The views of a scene show one set of named points, each view turned or mirrored, and shifted as a whole, with a little noise and some points left out.

Scene 1
View 1
k_21: [ 2.25 -1.80  0.17  2.44 -2.89  1.21 -0.05  1.71  1.44 -0.19  1.36 -0.29
 -1.75 -0.78 -2.17  0.12 -1.70 -0.02  0.90 -1.76  1.49  0.94  1.87 -1.27
  2.94 -1.63 -0.95  0.73  1.68 -0.57  1.90  3.56 -2.66 -0.61 -2.08]
k_127: [-0.91 -2.00  0.90  0.08 -2.30 -0.21  0.92  0.06 -0.25 -0.53 -0.38 -1.56
 -0.75 -0.53 -0.34 -0.64 -0.69 -3.58  0.30 -0.76  2.45  0.06  1.13 -0.11
  0.00 -0.89  0.00 -1.33  2.56  0.71  1.06 -0.18 -1.14 -0.73 -1.39]
k_467: [-0.06 -2.40  1.02 -0.37 -1.18 -2.54  1.19  1.62  1.00 -2.12 -1.40 -1.41
 -0.72  0.57 -0.76 -1.35 -0.51 -1.37 -0.60 -0.85  1.41 -0.73  2.41 -0.72
 -0.68 -1.75  0.95 -1.96  2.78  0.41  0.67 -1.06 -0.93 -0.04 -0.72]
k_930: [-1.08 -1.74  0.85  1.44 -0.59 -3.00  0.50  1.82  2.79 -4.84 -2.75 -1.51
 -0.29  2.21 -0.25 -1.14  0.66 -0.04 -0.91  0.22  0.21 -0.84  1.71 -0.90
 -1.21 -2.02  2.76 -2.94  3.19  0.39 -0.77 -2.64 -0.90 -0.37  0.23]
k_679: [-1.72 -1.71  1.02 -0.47 -1.10 -2.81  1.52  0.24 -0.04 -2.25 -1.96 -1.65
  0.53  0.65  0.77 -0.75  0.29 -3.36 -0.20 -0.72  1.48 -0.50  1.61  1.60
 -0.76 -0.90  0.87 -2.51  3.51  1.23  0.34 -0.90  0.19 -0.39 -0.30]
k_580: [ 0.63 -2.25  0.77  0.34 -2.70  0.31  1.02  0.76 -0.22  0.70  0.79 -1.05
 -1.31 -1.31 -1.35 -0.44 -1.73 -2.65  0.46 -1.92  2.69  0.45  1.76 -0.56
  1.38 -1.07 -1.12 -0.20  1.90  0.43  1.95  2.17 -1.67 -0.33 -2.20]
k_225: [-1.46 -2.21  1.52 -1.97 -0.55 -4.14  2.29  0.71 -0.63 -1.50 -2.49 -2.06
  0.40  0.53  0.61 -1.21 -0.01 -3.68 -0.77 -1.77  2.12 -0.46  2.73  1.54
 -1.31 -0.81  0.44 -2.96  3.56  1.54  0.81 -0.81  0.78  0.12 -0.38]
k_837: [ 0.12 -2.88  1.45 -2.23 -1.81 -1.57  1.79  1.00 -0.87  0.82 -0.47 -1.86
 -1.13 -0.95 -0.96 -1.59 -1.69 -3.39 -0.48 -1.42  3.23 -0.52  2.53 -0.92
 -0.66 -1.56 -0.46 -1.23  2.45  0.99  1.99 -0.50 -0.98 -0.08 -1.77]
k_76: [-0.74 -2.54  1.70 -1.13 -1.75  0.30  1.96  1.12 -0.61  0.49 -1.26 -2.38
 -2.61 -0.69 -1.63 -1.07 -1.57 -4.23 -0.85 -2.26  4.52 -0.12  0.89 -2.30
 -1.21 -1.57 -0.26 -1.38  1.98  1.33  1.33 -0.17 -1.16 -0.17 -1.76]
k_585: [-0.89 -1.86  1.04  0.57 -1.26 -1.25  1.29  1.59  1.37 -2.34 -2.03 -1.79
 -1.37  0.97 -0.89 -0.78 -0.27 -2.00 -0.72 -1.31  2.15 -0.30  1.20 -1.43
 -0.84 -1.68  1.09 -2.02  2.46  0.83  0.20 -0.83 -1.00 -0.20 -0.66]
k_741: [-3.29 -1.51  1.07 -0.67 -1.75 -1.30  1.33 -1.03 -1.03 -1.63 -1.67 -2.02
  0.51  0.02  1.25 -0.66  0.46 -5.46  0.29 -0.07  2.38 -0.21  0.31  1.55
 -1.29 -0.37  0.98 -2.58  3.38  1.39  0.30 -2.16 -0.06 -0.88 -0.62]
k_344: [-2.21 -1.75  1.15  0.07 -1.25 -0.98  1.56  0.58  0.13 -2.15 -2.28 -2.18
 -1.00  0.69 -0.22 -0.81  0.05 -4.06 -0.69 -1.19  2.86 -0.14  0.40 -0.44
 -1.53 -1.15  1.09 -2.39  2.91  1.34  0.11 -1.26 -0.31 -0.40 -0.62]
k_500: [ 0.30 -1.64  0.21  1.64 -2.05 -0.97  0.29  0.80  1.16 -1.67 -0.07 -0.75
 -0.13  0.04 -0.45 -0.28 -0.47 -1.02  0.75 -0.85  0.64  0.37  1.70  0.89
  1.73 -1.11 -0.02 -0.89  2.58  0.00  1.10  1.62 -1.41 -0.62 -1.03]
k_826: [ 0.16 -1.80  0.82  1.69 -2.23  1.29  0.74  1.65  1.09 -0.77 -0.55 -1.38
 -2.46 -0.06 -2.12 -0.01 -1.15 -2.13 -0.07 -2.11  2.88  0.53  0.47 -2.10
  0.73 -1.65 -0.16 -0.39  1.82  0.38  0.99  1.70 -1.96 -0.44 -1.63]
k_68: [ 0.86 -1.16  0.23  4.53 -2.59  2.08 -0.16  2.01  2.36 -2.05 -0.01 -0.49
 -2.04  0.39 -2.35  0.95 -0.95 -0.24  0.63 -2.12  1.51  1.22  0.14 -1.32
  2.71 -1.44 -0.16  0.46  1.70 -0.29  0.60  3.75 -2.44 -0.69 -1.31]
View 2
k_467: [-0.40 -0.07 -1.53 -1.65  2.11  0.33 -0.62  0.33 -2.55 -0.56  0.17  1.13
  1.09 -0.27 -0.09 -0.07  2.32 -0.06 -0.14  1.63 -0.87  1.40 -1.04  1.22
  0.35  0.95 -0.11 -1.76 -1.20 -1.10  1.94 -1.39 -0.47 -1.15 -1.47]
k_585: [-0.80 -0.14 -0.94 -1.83  1.90  0.23  0.27  0.16 -1.67 -0.96  0.07  1.81
  0.18 -0.29  0.05  0.01  2.22  0.44  0.59  1.65 -0.18  0.29 -0.66  1.59
 -0.25  0.74  0.29 -2.16 -2.09 -1.44  1.41 -1.43  0.70 -1.09 -1.72]
k_127: [-0.21 -1.27 -1.26 -0.52 -0.50  0.47 -0.51  0.37 -1.46 -0.38  1.89  0.59
  0.64 -0.55 -1.62  0.80  0.28  0.76  0.38  1.21 -0.33  0.36 -0.95  1.05
 -1.06  0.79  0.40 -1.28 -1.32 -1.30  0.84 -1.86  1.06 -0.09 -1.11]
k_580: [-0.39 -1.22 -0.66 -1.39 -1.04  0.13 -1.08  0.90 -1.57 -0.46  0.65 -1.43
  1.64 -0.36 -1.04  1.05 -0.15 -0.43  0.88  1.50 -1.54 -1.06 -1.58 -0.48
 -1.17  0.51 -0.21 -0.73 -2.03 -1.04  0.90 -1.43  1.50 -0.15 -0.20]
k_500: [-0.21 -1.45  0.04 -1.34 -0.10  0.14 -1.70  0.34 -1.81 -0.76  0.15  0.08
  2.20 -1.37 -0.45 -0.10  0.99  0.26  1.13  0.96 -0.37  0.06 -2.39  0.27
 -1.03  1.64  0.18 -2.20 -1.26 -1.22  1.70 -1.04  0.09  0.08  1.66]
k_930: [-0.78  0.35 -0.77 -2.13  3.81  0.30 -0.45 -0.42 -2.27 -1.40 -0.57  3.70
  0.59 -1.27  1.44 -1.74  4.12  0.84  0.58  1.34  0.78  2.23 -0.76  2.48
  0.63  0.93  0.64 -3.66 -1.45 -1.59  2.72 -1.43 -1.63 -1.54 -0.61]
k_679: [ 0.58 -0.68 -2.34 -0.40  1.76  0.90 -0.31 -0.22 -3.18  0.20  1.06  2.63
  0.42 -0.93 -1.44  0.16  2.22  1.38 -1.00  1.53  0.13  2.21 -1.27  3.06
  0.55  2.55  0.66 -2.02  0.54 -1.65  1.06 -0.70 -0.29 -0.26 -2.15]
k_68: [-1.60 -1.61  2.20 -2.56 -0.58 -0.07 -0.54  0.59  0.15 -1.74 -0.78 -0.80
  1.81 -0.74  0.59 -0.36  0.45 -0.30  3.54  0.64 -0.06 -3.20 -2.30 -0.74
 -2.62  0.48  0.34 -2.33 -4.23 -1.62  1.34 -1.21  1.85 -0.25  2.77]
k_741: [ 0.63 -1.43 -2.24  0.68  0.08  0.86  0.18 -0.46 -2.04 -0.05  3.05  2.97
 -0.50 -1.12 -2.84  0.91  0.68  2.37 -0.67  1.16  0.92  2.08 -0.48  3.42
 -0.49  2.15  1.24 -1.69  0.27 -1.90  0.58 -1.43  0.77  0.25 -2.46]
k_826: [-1.33 -1.02  0.47 -1.79 -0.64 -0.12  0.06  0.92 -0.29 -0.96  0.95 -0.69
  0.68  0.08 -0.72  0.66  0.13 -0.36  1.97  1.34 -0.68 -2.13 -0.66 -0.31
 -1.94 -0.48  0.09 -1.23 -3.61 -1.25  0.92 -2.19  2.34 -0.44 -0.37]
k_76: [-0.87 -0.46 -1.78 -1.16  0.37  0.35  1.10  0.63 -1.13 -0.07  1.51 -0.13
 -0.58  1.01 -1.77  1.80  0.40 -0.13 -0.02  2.21 -1.45 -0.88  0.30  0.81
 -0.83  0.04 -0.04 -0.27 -2.32 -1.06  0.06 -1.99  2.70 -0.73 -3.83]
k_837: [-0.05 -0.14 -2.33 -1.30  0.05  0.21 -0.83  1.20 -2.50  0.21  1.14 -1.19
  1.07  0.52 -1.46  1.44  0.45 -0.69 -0.81  2.23 -2.44  0.80 -0.73 -0.22
  0.23  0.07 -0.72  0.22 -1.16 -0.55  0.98 -1.91  0.85 -0.78 -3.00]
k_225: [ 0.85 -0.50 -2.73 -0.74  1.74  1.26  0.11  0.04 -3.87  0.75  0.27  1.71
  0.52 -0.47 -1.56  0.68  2.00  1.10 -1.58  1.91 -0.82  1.85 -1.61  2.91
  0.72  3.18  0.12 -1.10  0.79 -1.41  0.68 -0.08  0.33 -0.24 -3.14]
k_21: [-0.99 -1.33  1.01 -2.41 -1.39 -0.35 -1.87  1.19 -0.81 -1.13 -0.28 -2.42
  2.67 -0.55  0.07  0.52 -0.31 -1.04  2.41  1.03 -1.57 -2.38 -2.27 -2.18
 -2.07 -0.04 -0.33 -1.23 -3.35 -0.96  1.66 -1.82  1.34 -0.09  2.24]
View 3
k_837: [-0.40 -2.42  0.26  0.37 -0.88  3.13 -0.27  0.11 -0.81 -0.15 -0.80 -0.27
 -1.59 -1.78  1.44  0.34  0.27 -0.57  0.10  1.43  0.38 -1.96 -1.06 -0.50
  0.92  2.55  0.21  1.34 -0.53 -2.68 -0.23  0.35  1.16  0.15  1.30]
k_68: [ 1.40  0.70 -2.27 -0.69  1.29  1.86 -1.47 -1.43  0.52 -1.27  3.61 -1.53
 -1.31 -2.13  2.40 -1.41 -0.65 -0.83 -3.48  2.62  1.57  3.26  0.23  2.62
  1.58  2.45  0.57  1.00 -2.26  1.09 -2.85 -3.15  1.81 -0.67 -0.95]
k_225: [ 0.44 -1.76  0.70  0.57  1.57  2.13  0.09 -0.25  0.31  1.65 -1.88  0.55
 -0.25  1.82  0.11 -0.09 -1.39 -0.60  1.41 -0.10 -0.06 -3.02 -2.77 -1.87
  1.19  1.23  0.42 -0.83 -0.91 -0.95  0.74 -0.25  0.54 -2.24  1.80]
k_467: [ 0.47 -1.34 -0.60  0.12  0.67  1.68 -0.20 -2.07 -0.31  0.38 -0.23  0.82
 -0.90  0.90  1.35 -1.44 -0.17 -0.63  0.44  1.38  0.94 -0.90 -1.23 -0.34
  1.50  1.47  0.90  0.08 -1.31 -1.42 -0.86  0.54  0.70 -1.68  1.04]
k_741: [-0.61 -0.47 -1.21  1.29  1.81  1.87  1.25  1.15  1.36  0.88 -0.74  0.50
  0.76  1.06  0.14  0.11 -0.45 -0.79  2.10 -1.88 -0.78 -1.73 -0.18 -3.22
  1.26  0.96 -1.20 -0.76 -0.76  0.89 -0.57 -0.84 -0.14 -1.97  1.91]
k_76: [ 0.07 -0.40 -0.78  0.35  0.17  3.73  0.23  0.90 -0.71 -0.52 -1.68 -0.70
 -1.30 -3.25  2.11  0.64 -0.46 -0.73 -0.64  0.70 -1.55 -0.69  0.11 -0.34
  0.32  1.49 -1.13  0.04 -1.37 -1.52 -0.01  0.36  0.35 -0.09  1.32]
k_580: [ 0.11 -1.43 -0.70 -0.04 -0.03  2.52 -0.72  0.27  0.35 -0.63  1.53 -1.27
 -1.39 -2.09  1.56  0.10 -0.16 -0.74 -1.51  1.49  1.10  0.12 -0.62  0.54
  1.31  2.95  0.23  1.69 -1.14 -0.80 -1.37 -1.90  1.52  0.16  0.42]
k_500: [ 0.39 -1.17 -1.06  0.02  0.78  1.22 -0.78 -1.15  1.09 -0.06  2.65 -0.43
 -0.78  0.66  0.95 -1.08 -0.27 -0.65 -0.92  1.31  1.90  0.37 -0.97  0.09
  1.88  2.42  0.92  1.06 -1.30  0.23 -1.98 -2.59  1.54 -1.10  0.19]
k_826: [ 0.67  0.09 -1.70 -0.23  0.66  2.66 -0.65 -0.45 -0.24 -1.01  1.00 -1.09
 -1.28 -2.63  2.45 -0.55 -0.45 -0.72 -2.14  1.84  0.09  1.43  0.41  1.33
  0.77  2.02 -0.17  0.56 -1.91 -0.13 -1.60 -1.08  1.15 -0.34  0.06]
k_127: [-0.47 -0.74 -1.31  0.63  0.52  2.36  0.21  0.43  0.67 -0.15  0.67 -0.35
 -0.42 -0.98  1.24 -0.10 -0.21 -0.73  0.11  0.18  0.21 -0.41 -0.10 -1.05
  1.20  1.84 -0.47  0.64 -1.13 -0.10 -1.24 -1.00  0.79 -0.67  0.97]
k_585: [ 0.63  0.09 -1.28  0.02  1.25  1.75 -0.12 -1.88 -0.25  0.22 -0.72  0.52
 -0.75  0.24  1.79 -1.28 -0.47 -0.75  0.04  1.30 -0.07  0.19 -0.47 -0.11
  1.03  0.88  0.11 -0.76 -1.86 -0.59 -0.89  0.52  0.53 -1.81  0.81]
k_21: [ 0.47 -1.05 -1.36 -0.64 -0.33  2.39 -1.50 -0.74  0.41 -1.32  3.62 -1.76
 -1.84 -2.66  2.23 -0.85  0.22 -0.50 -2.98  2.87  2.19  1.80 -0.09  2.27
  1.56  3.45  0.94  2.42 -1.45 -0.47 -2.65 -3.02  2.28  0.55 -0.58]
k_344: [ 0.45  0.22 -1.19  0.60  1.79  2.13  0.52 -0.51  0.28  0.63 -1.37  0.56
  0.01  0.07  1.27 -0.41 -1.03 -0.53  0.71 -0.09 -1.00 -0.73 -0.28 -1.23
  0.89  0.49 -0.76 -1.20 -1.41  0.05 -0.14  0.27 -0.01 -1.91  1.39]
k_679: [ 0.22 -1.09 -0.43  0.78  1.66  1.34  0.46 -0.54  0.86  1.22 -0.33  0.62
  0.14  1.98  0.32 -0.77 -0.95 -0.74  1.30 -0.38  0.25 -1.74 -1.62 -1.98
  1.46  1.10  0.26 -0.64 -1.05  0.20 -0.36 -0.76  0.54 -2.32  1.46]
k_930: [ 1.05 -0.04 -1.80 -0.02  2.16  0.07  0.01 -4.47 -0.19  0.93 -0.13  2.08
 -0.29  3.47  1.64 -3.19 -0.27 -0.57  1.01  1.44  1.01  0.31 -0.72 -0.50
  1.82  0.12  0.93 -1.47 -2.06 -0.24 -1.59  1.49  0.29 -3.39  0.90]
View 4
k_225: [ 1.31  0.61  0.76 -2.61  0.84 -0.64 -1.56 -1.13 -0.18 -0.54 -2.92  0.27
 -1.91  0.66  2.69 -1.25 -0.95 -0.67  1.37 -1.03  2.87 -0.18 -1.03  1.37
  1.58 -0.78 -2.84 -0.57  0.35  2.58  0.01  1.66 -2.09 -2.50 -1.05]
k_467: [-0.26  1.06  0.36 -0.62 -0.59 -1.29  0.61  0.40 -0.31 -0.70 -2.27  0.13
 -0.86  0.57 -0.06  1.23 -0.14 -1.37  0.56  0.10  0.98  0.12 -1.10  1.09
  0.63 -1.66 -2.63  0.07  1.28  1.26  0.03  1.75 -1.65 -2.22  0.07]
k_585: [-0.37  1.46 -0.21  0.31 -0.61 -1.17 -0.12  1.00 -0.59 -0.66 -1.72  0.08
 -1.32  0.35  0.41  1.50 -0.32 -1.95  0.97  0.55  0.68  0.14  0.18  1.21
  0.18 -1.70 -1.86  0.25  0.88  1.48 -0.20  1.19 -2.08 -0.94  0.94]
k_741: [ 0.89  1.76 -0.72 -1.32  1.12  1.74 -2.66  0.78  0.55  0.18 -1.82  0.41
 -0.07 -1.10  2.17 -0.89 -1.11 -0.61 -0.59 -0.60  2.64  1.05  1.03  2.25
  2.32 -0.42 -1.92 -0.84 -0.04  2.42 -0.24  0.43 -3.43 -1.60  0.41]
k_21: [-0.30  0.11  0.50  1.50 -0.89 -3.57  2.06  2.40 -1.18 -0.20  2.97  0.54
  1.70 -0.63 -2.98  1.44  1.63 -1.40 -1.24  2.07 -0.66  0.85 -0.90  1.19
 -0.44 -2.53  0.32 -0.29  0.85 -2.59 -0.35 -1.26  1.16 -1.88  0.40]
k_580: [ 0.42  0.38  1.01  0.14  0.29 -2.02  0.25  1.80 -0.91 -0.40  1.43 -0.14
  0.77 -0.39 -0.96 -0.04  1.08 -1.04 -0.62  1.22  0.86  0.37 -0.80  1.22
  0.32 -1.77 -0.07 -0.68  0.82 -0.84 -0.24 -0.71  0.47 -1.76  0.06]
k_679: [ 0.93  0.67 -0.55 -1.42  0.15 -0.27 -0.99 -0.32  0.30 -0.07 -1.97  1.13
 -0.82 -0.27  1.45 -0.04 -1.08 -0.73 -0.01 -0.59  1.84  0.71  0.08  2.15
  1.61 -1.09 -2.77 -0.56  0.01  1.91 -0.20  1.33 -2.86 -2.41 -0.20]
k_826: [-0.38  1.16  0.40  1.34 -0.31 -2.09  0.25  2.73 -1.26 -0.58  1.25 -0.31
 -0.18 -0.29 -0.68  1.39  0.95 -2.06  0.03  1.79 -0.08  0.26  0.57  1.19
 -0.46 -2.01  0.14 -0.13  0.73 -0.46 -0.29 -0.90 -0.27 -0.33  1.43]
k_930: [-0.92  1.52 -1.72  0.50 -1.84 -0.83  1.47 -0.13  0.56 -0.49 -3.81  1.29
 -1.53  0.48 -0.18  3.29 -1.23 -1.82  0.61 -0.07 -0.31  0.61 -0.13  1.39
  0.76 -2.19 -4.52  0.79  0.98  2.23  0.00  3.48 -3.96 -2.20  1.15]
k_76: [-0.08  1.81  2.06 -0.17  1.06 -0.69 -1.85  2.40 -1.33 -0.86 -0.32 -2.20
 -1.12  0.33  1.12 -0.32  0.96 -1.94  1.31  1.15  2.09 -0.63  0.21  0.74
  0.24 -0.95  0.32 -0.59  1.35  1.30 -0.01 -0.60 -0.12  0.15  1.20]
k_344: [ 0.09  1.67 -0.46 -0.25  0.13 -0.01 -1.68  0.96 -0.26 -0.41 -1.81 -0.08
 -1.34  0.02  1.67  0.52 -0.72 -1.55  0.79  0.25  1.61  0.23  1.01  1.69
  0.94 -0.96 -1.71 -0.29  0.45  2.28 -0.39  0.78 -2.69 -0.87  0.99]
k_837: [-0.14  0.81  2.79 -1.15  1.00 -1.51 -0.45  1.20 -0.94 -0.81 -0.97 -1.86
 -0.09  0.48  0.02 -0.78  1.18 -1.09  0.84  0.52  2.14 -0.59 -2.09  0.48
  0.58 -1.13 -0.95 -0.53  1.82  0.45  0.45  0.22  0.43 -1.80 -0.39]
k_500: [ 0.62  0.13 -0.82  0.25 -0.75 -2.06  1.19  0.70 -0.12  0.05  0.65  1.63
  1.00 -0.83 -1.31  1.15 -0.05 -0.96 -1.32  0.65  0.22  1.05 -0.56  1.92
  0.70 -2.04 -1.69 -0.32  0.17 -0.57 -0.50  0.08 -1.27 -2.70 -0.15]

In a view up to two points have been moved. Name them for each view, in the order of its rows, or write none.
view 1: k_580, k_837
view 2: k_679, k_826
view 3: none
view 4: k_225
